Points on a hilly landscape, in no order, each with its height.
A ball rolls from a point to the lowest of its 2 nearest points, and stops where none of them is lower. Distance is the straight distance between rows; heights are no part of it.
ninel height 2.48: [101  76 140 120 125 109  88 133 106  91  68  82  98  76 109 119  98 122
 126  80  88 101  99 139 118]
rona height 1.19: [ 87 114  75  56 107 126  85 114 109  94  78 137 135  65 112 110 127 133
  96  84 111  96  93 133  76]
tura height 3.78: [102 106 110 128 109  57 102 124  75 103  73 120 108  82  81 117  70 101
  84  98  97  86  60  78 111]
delo height 3.10: [117  87 106 108  84  98  90  87 129 134  84  61  64  80 131  87  99  96
  95 106  71  91 128 132  82]
femip height 6.67: [109  97 125  88  91  60 115 116 138  72 136 116  91 115 133  85  70  62
  94 105  58 125 142 117 104]
lutug height 3.01: [ 85  74 129 101 140  98  88 105 105 151  89  74 101 100 125  94 128  96
 105  75  91  90 137  84  74]
Fas height 1.25: [ 74 124 105  83 111 127 137 104 115 109 108 104 124  48 100 107 113 141
 141  99 125  81 109 101 111]
kaz height 3.83: [123 110  44  96 111 104 143 116  82  83  60 122  88  69  90 108  88  75
  74 104 100  74 135 130  88]
Dukup height 2.39: [102  99 105 106 128 123  51  65 118  83 131  81 111 111 104  59  93 104
 118 113 112 104  82  90  80]
pipu height 0.62: [ 67 129  94  77 104 133 113 100 117  60  93 122 135  65 100 106  87 151
 128 100  94  92  93 117  91]
fivod height 2.28: [ 54 100 101 104 114 120 122 116  64 113  92 105  92 121  88 118 108  86
 105  55 148  60  86  92 129]
lin height 5.04: [ 89 129  92  71  93 125 132 109  81  88 122  75 114 118 130  35  72 123
 121  79 116 103 107  89 109]
tepug height 1.27: [106 103  61  64  77 118 117 125  85  79  78 107 105  49 127  87 131 115
  96  86 102 111 101 132 107]
zorid height 1.90: [ 82 119 131  94  94 103 121 101 143 115 125  90 126  74 117 117 103 141
 137  93  94 120 112 101  99]
dob height 4.14: [111 123  72 128 112  92 126  90  66 117  96  93  85  62 117  97  88  72
 120 112 119 109 107 101  97]
vura height 2.32: [122  70 120 103 138  72  93 115  96  92 124 112 106  83  99  98 110 116
 115 114  85 130 104  78 110]
rato height 3.35: [ 62 110  88 121  85  96 114  49 108  86  87 143 109 101  99 108  84 101
 115 151  94 107  95  72 128]
rel height 2.74: [102 108  91 124 118  94 119  63 105  82  85 152 102 120  96 117  94 150
  97  83 113 100  91 104 109]
nad height 6.53: [132 105 141  90  96  66 108  79 141  53 123  80  76 125 170  90  99  49
  83 115  62 133 123  99 116]
Kapub height 4.25: [ 81  74 120 112  96  83  96  48 136  27  99 137  85  87 124 120 135 102
  96 100  68 110 100  87  98]
nipab height 3.16: [ 88  86 140 101  78  90  74 101 152 102 109  73  72 108 135 134 126  62
 107 103  77 103 126 143 114]
Vafe height 3.72: [119  94  62 104  99 102 124  69 104 111  72 112  96 114  59  98  76 117
 102 157 136 114 140  91 150]
nafol height 1.42: [104  77 121 108 119 102  80 137  90  38  95 100  96 118 109 109  80 104
 116  81  78 118  83 124 131]
matik height 3.00: [ 83  94  63 139 113  82 101  58 140 125 112 133  82 106  79 117 120  96
  74  78 102  53  94  99  94]
Ror height 6.02: [ 87  73 128  87 103 123 101 124  72 153  90  74 117 107  75  94 112  43
  77 124  90  89 109  92  65]
lor height 2.26: [ 79 103  83  80 110 131  85  98  62  53 124  69  91 133  80  97  77  91
 123 133  73  83  89  48 105]
zovus height 4.81: [ 66 116  60  82  76  99  94  71  65  66  78 137 105 149 106  88  92 121
 101 110 113 112  86  65 141]
ganiz height 1.65: [ 79 114  85  77  71 124 110 129  73 104  95  86 110  87  61 139 153 112
 106  83 114  74  85  96  86]
puvol height 2.95: [113  99  90  80 110 131 108 122  75  68  90  64  81  85  57 124 102 127
 133 109 122  76 121 107 120]
soke height 5.83: [ 88  96  92  75  66  70  81 112  85 157  98  99 121  87 124 108 141  80
  87 121  88 120  83  76  95]
mugib height 6.36: [116  73 126  90 112  73  79  80 134  77 134  71  86 127 134  74 109  32
  77  98  88 137 129  77  90]
Bepes height 1.94: [ 99 118 121  89  87 116 120 146  47  78  76  72 117  88  68 134 141 105
  99  99 134  59  70  70  58]
gure height 3.52: [107  97 144 119  74  75  96 141  85  96  97  81 112  98  81  82  53  93
  94 107  82 116  57  86 122]
nuno height 3.21: [ 96 101 110 116  89  55  87  53 162 107 100 125  71  99 107 113 128 113
  74  79  86  81 123 101  84]
kabo height 3.27: [ 95 106  90  93 134  97  85 101  84 146  97  50  87  96 110 106 101 117
 117  89  93  89 121  49  76]
Bafe height 2.68: [ 95  85 130  96  80 112  70 146 100  82  95  66 110 121 115  85  80  80
  97  83  91 102  64 126 125]
ros height 2.21: [ 88 110 101  86 136 137  99 115  83  59  94  72 129  84 122  78  67 112
 121 110  81 109  86  79  73]
guros height 1.26: [ 64 108  74 114 105 106 121 119  98 140 110  99 116  97  49 119 161  88
  97  69 113  57 117  95  84]
zadu height 2.38: [117 108 116 106 127  99 129  98  95 116  95 155 110 127  99 148 103 136
  88  67 111 122  89 127  85]
rugip height 3.11: [ 90  84 100 115  82 102 147  97  58  91  91 140  72  93 113 101  96  69
  92 116 105  84  77 118 132]
seku height 5.95: [ 66  71 125  75  67 100  78 127  94 143  89  73 132  99  91 126 132  62
  81 133  51  98  98  68  82]
los height 3.48: [ 91  96 126 121 130  94  50 112 148 111 110 109 128  78  50 127  89 103
 114 101 100 109 103 116  79]
domoz height 1.61: [ 88 108  98 115 117 116  95  87  91  39 109  76 110 121  97  65  75 109
 134 141  62 115  81  63 103]
domeb height 2.99: [ 61  88  85 107  86 144 123  89  64  68  61  66  87  98  86  88  83  87
 118  96 111  85 102  76 122]
zun height 3.53: [ 87 123  56  88 117  95 103  85  84 122  76  90  94  79 101 131  94 121
 106 106 116  66 112  52 110]
kuno height 3.34: [132 119  79  96 106 109 103  97  90  97  76 103  98  84  71 111  83 128
 110 122 136  99 116 115 124]
sogod height 3.71: [ 65 112 113 126  75  96 136  63 102 141 115 108 110  80  88 137  75  89
 122 141 103 103  90  56 116]
kuvip height 6.76: [ 92  88  90  68  73  91 118 124 116  82 122  90 106 116 111  85  69  80
  90  93  62 143 144  93  97]
Tomed height 3.05: [ 68  94 104 125  77 104 109  55 107  79  55 141 122 113 111 121  82 120
  93  93 114 130  75  92 127]
rini height 5.48: [149  77 126  94 108  80  72  71 100 155 118  94  89 112 103  76 120 127
  77 111 111 117  94  74  74]
veli height 0.40: [ 86 109  74  72  46 135 106  95 121  80 100  73 104  80 133  70 108 125
 111  84 105 102  95 136 121]
Tuve height 5.20: [128 100 127  67 116 100 100 118  84 142  92  93 131 106 100  52  67 114
  67 106 131 107  89  73  74]
Pib height 3.56: [ 70  68  97  97  88 125  50 101 104 119  72  70  93 100  94 121  97  60
  93  97  95  92  99 112  96]
gutep height 4.57: [ 95 136  90 117 120  98 115  94  54  99 108 142 104 109 120  99  93  93
 123  86 158 102  68 112 128]
popu height 3.08: [132  65 104  90 120 104 126 106  59  66  99 128  89  89  95  95  94 105
  93 121  89 117 100  85 108]
mem height 2.76: [ 98 107  73 115 102 125  76  83 104  64 129  88 108 112  64  70  85  90
 107  77 102 121  90 105  70]
vosof height 4.93: [ 71 116  94  74  78 118  95  97  80  78 103  86 115 131 116  88  72 111
 115  91 105 123  87  77 121]
Rimu height 3.85: [ 96  78 130 110  76  84  96  71 141  61 112  99  81  89 132 139 130  96
 114 102  74 136 110 115 127]
toguf height 6.96: [123 123  65  99  96  65 108 131  80 133  99 108 104 106  73 136 125 106
  88  81 110 104 107  90  95]
Ser height 4.02: [140  67  60  96  86 119 139  59  99  99 105 135  94 106  63  94 114 113
  76 131 130 119 123  95 123]
sabop height 2.89: [110  77 110 106  84  90 111  57 133 134  78 121  73 116 115 111 106 141
  57  82  87  79 105  97  85]
Tig height 2.66: [ 90  92 101  98 102 128 124 105  43  80  64 103  87  97 102 131 107  94
 100  95 133  75  78  93 109]
bav height 6.22: [120  74 129 104 136 102  78  93 116 106 143  94  93 129 107  64  65  45
  92 115  91 122 128 103  70]
Zegu height 7.14: [111 133 104  95  68  94  83 108 142 122 140  93 106  96 106  63 107 105
 109  85 115 104 102 152  91]
Zomud height 3.43: [112  63  98  99 102 111  59 118 106 115  70  59  79  86  94  99 131  85
  88 104  58  80 117 129  76]
kam height 6.83: [ 99 130  50  76  69  82 114 119  76  97 115  92 101 115  82 104  58  85
  91  89  79 139 127  86  89]
sogad height 5.33: [132  91 146  71 113  63  82 102 120 139 136 113 119 126 120  62  91 110
  79 114 111 121 109  74  82]
Muto height 3.26: [ 69  73  72  93  84 142  83  74  83 109  64  68 102 109  93 116  76  72
 101  89 129 126 113  80 110]
Vizi height 2.58: [116 100  90  72 133 133 102 133 100  68 101  73 113  68  75  89  98 119
 121 102  91 106 112  99  86]
Fesif height 3.03: [108 101 144 116 145  90  56 127 119 109 109 115  98  88  87 112 103 119
 125 105  91  80  87 149  98]
Dus height 0.55: [101  89 121 133 142  54  76  96 113  86 120 139  87 103 103 110  84  89
 107 100  66 101  98  85  91]
Vezu height 3.79: [140  75  78 112  86  82 131  74  80 100  83 134  97 119  73  94  97 115
  53 114 117 101  80  81 133]
vak height 4.40: [ 94 128  79 124 141 106 123  95  73 131 110 137 110  70 128 104 116  67
 109  99 145  87  83 119  90]
mot height 2.41: [140 108 111 113  85  71 103 104 117 145  81 113  77 115  85 106  89 133
  71  86  75  86 110 140  81]
vifit height 7.09: [120 124  89 126 104  76  67 121 111 131 126 103 105  87  81  76 131 115
 112  70 128  98  93 131  98]
bimo height 3.80: [118 116  46  90 125  76 113 101  56  94  83  99 101  63 117 122 100  95
 119 122 120 118 127  53 116]
rov height 3.36: [ 95  91  59 112  88  99 101  76  98  89 110 113  65 104  69  85 108 107
  91  93  94  65 107  95 116]
lam height 3.47: [142  94  91 106  86  83 140  99  45  51  84 139  93 129  82  86  82 105
  91 130 102 134  86  88 131]
lidug height 7.20: [ 74 103 126  99  82 141  80 119 135 118 119  44 123 107  81 102 141 101
 106  88  80  79  91 106  62]
tola height 2.88: [ 99 134 124 123 130 100  50  76  99 102 120  95 103 116  99  96  68 118
 126 100  87 101  57  98  57]
Zipid height 3.55: [111  74  85 142  93  86 130  63  77  95  83 148  77 106  98  87 109  98
  80 127 128  69  68 112 161]
zese height 6.89: [132 141  60 104  84  78 119 120  59  95 103  78  79 113  69 104  85  89
  96  94 124  97 115  81  79]
netur height 7.18: [ 93 120 129 100 102 120 101 123 129 126 133  86 105 103  78  84 116 106
 111  90  86  66 111 140  56]
gil height 5.12: [103 114 112  73 122 112 120  98 100 130 116 100 116 106 109  31  51 100
 101 102 141  88 122  85  92]
zinu height 1.75: [ 59  90 119 122 109 107 111 131  78 138 129  92  94  96  78 103 144  64
 119  79 114  60 101 104 106]
vobus height 7.03: [141 122  60 136 126  67 102 113 112 130 105 131 120  90  59 123 127 105
  78  73 135 110  89 127  94]
vuta height 2.31: [106 100  83 130 125  62  62  79 129 125 100 137  86  87  77 126  86  90
  86 121  93  71  95 101  96]
bub height 1.55: [146 102 110 107  92  81 106 113  83 113  89 113  76 115  97 137  96 123
  91  90  86 138 101 141  95]
nuz height 6.10: [102  61 132  72 105 113  97 129 107 124 130  75 109 112 112  68  93  38
  84 125  95 102 111  97  95]
Gib height 2.44: [105 102 134  93  88 115  75 113 174  58  80  47  94 109 151 121 107  81
  91  78  69 106 115 139 109]
nug height 7.23: [ 88 128 129  81  62 128  81 110 164 108 133  52 131 106 134  81 133  92
  96 103  87  90  77 108  74]
Nuvi height 4.70: [100 134  61 107  88  78 108  84  51  84  86 145  94 146 108  99  81 103
  96  99 138  88  64 100 143]
zepe height 5.66: [120  73 115  65  66  90  54  94 113 130 104  94 114 114  99 101 127 107
  68 113  97 132  85  85  82]
mes height 3.62: [ 92  73  68  93  78 123 135  97 101  99  98 106  68  76  90  98 104  79
  85 109  81  83 134 121  96]
nefa height 2.59: [ 90  99 113 107  95  86 123 105 118 132 102  94  83  85 133  98 114 101
 111  72  95 103 127 112 101]
Nopa height 4.46: [ 90 105 107  98  60  86 106  70 116  51 114 141  94 110 129  85  98 102
  84  93  80 116  89 111  99]
tul height 3.38: [101 122 123 119 124  78  65 121  83  81  84 114  97 106  89  87  54 112
 102  88  80  60  54 105  84]
bafi height 1.58: [111  98  93  95  92 138  78 102 134  73  94  40  96  94 160  81 116 111
 114  83  82 108  95 124 105]

Call two points neighbours if one is among the 2 nearest of the other. Go from one point of each pair to the other, from neighbour to neighbour, staying as low as possible. Name the highest point that can't be avoided.
bub / nafol => los
veli / guros => Pib
veli / pipu => tepug
Dus / bub => nuno

Write out the way that a ball takes from each point below.
Vezu => Zipid rugip Tig fivod zinu guros
netur => Zegu vifit vobus toguf zese kam kuvip femip nad mugib bav nuz Ror seku soke zepe rini sogad Tuve gil lin vosof zovus Nuvi gutep vak dob bimo zun kabo lutug nefa
Ser => Vafe kuno puvol Vizi ros domoz
nug => Zegu vifit vobus toguf zese kam kuvip femip nad mugib bav nuz Ror seku soke zepe rini sogad Tuve gil lin vosof zovus Nuvi gutep vak dob bimo zun kabo lutug nefa
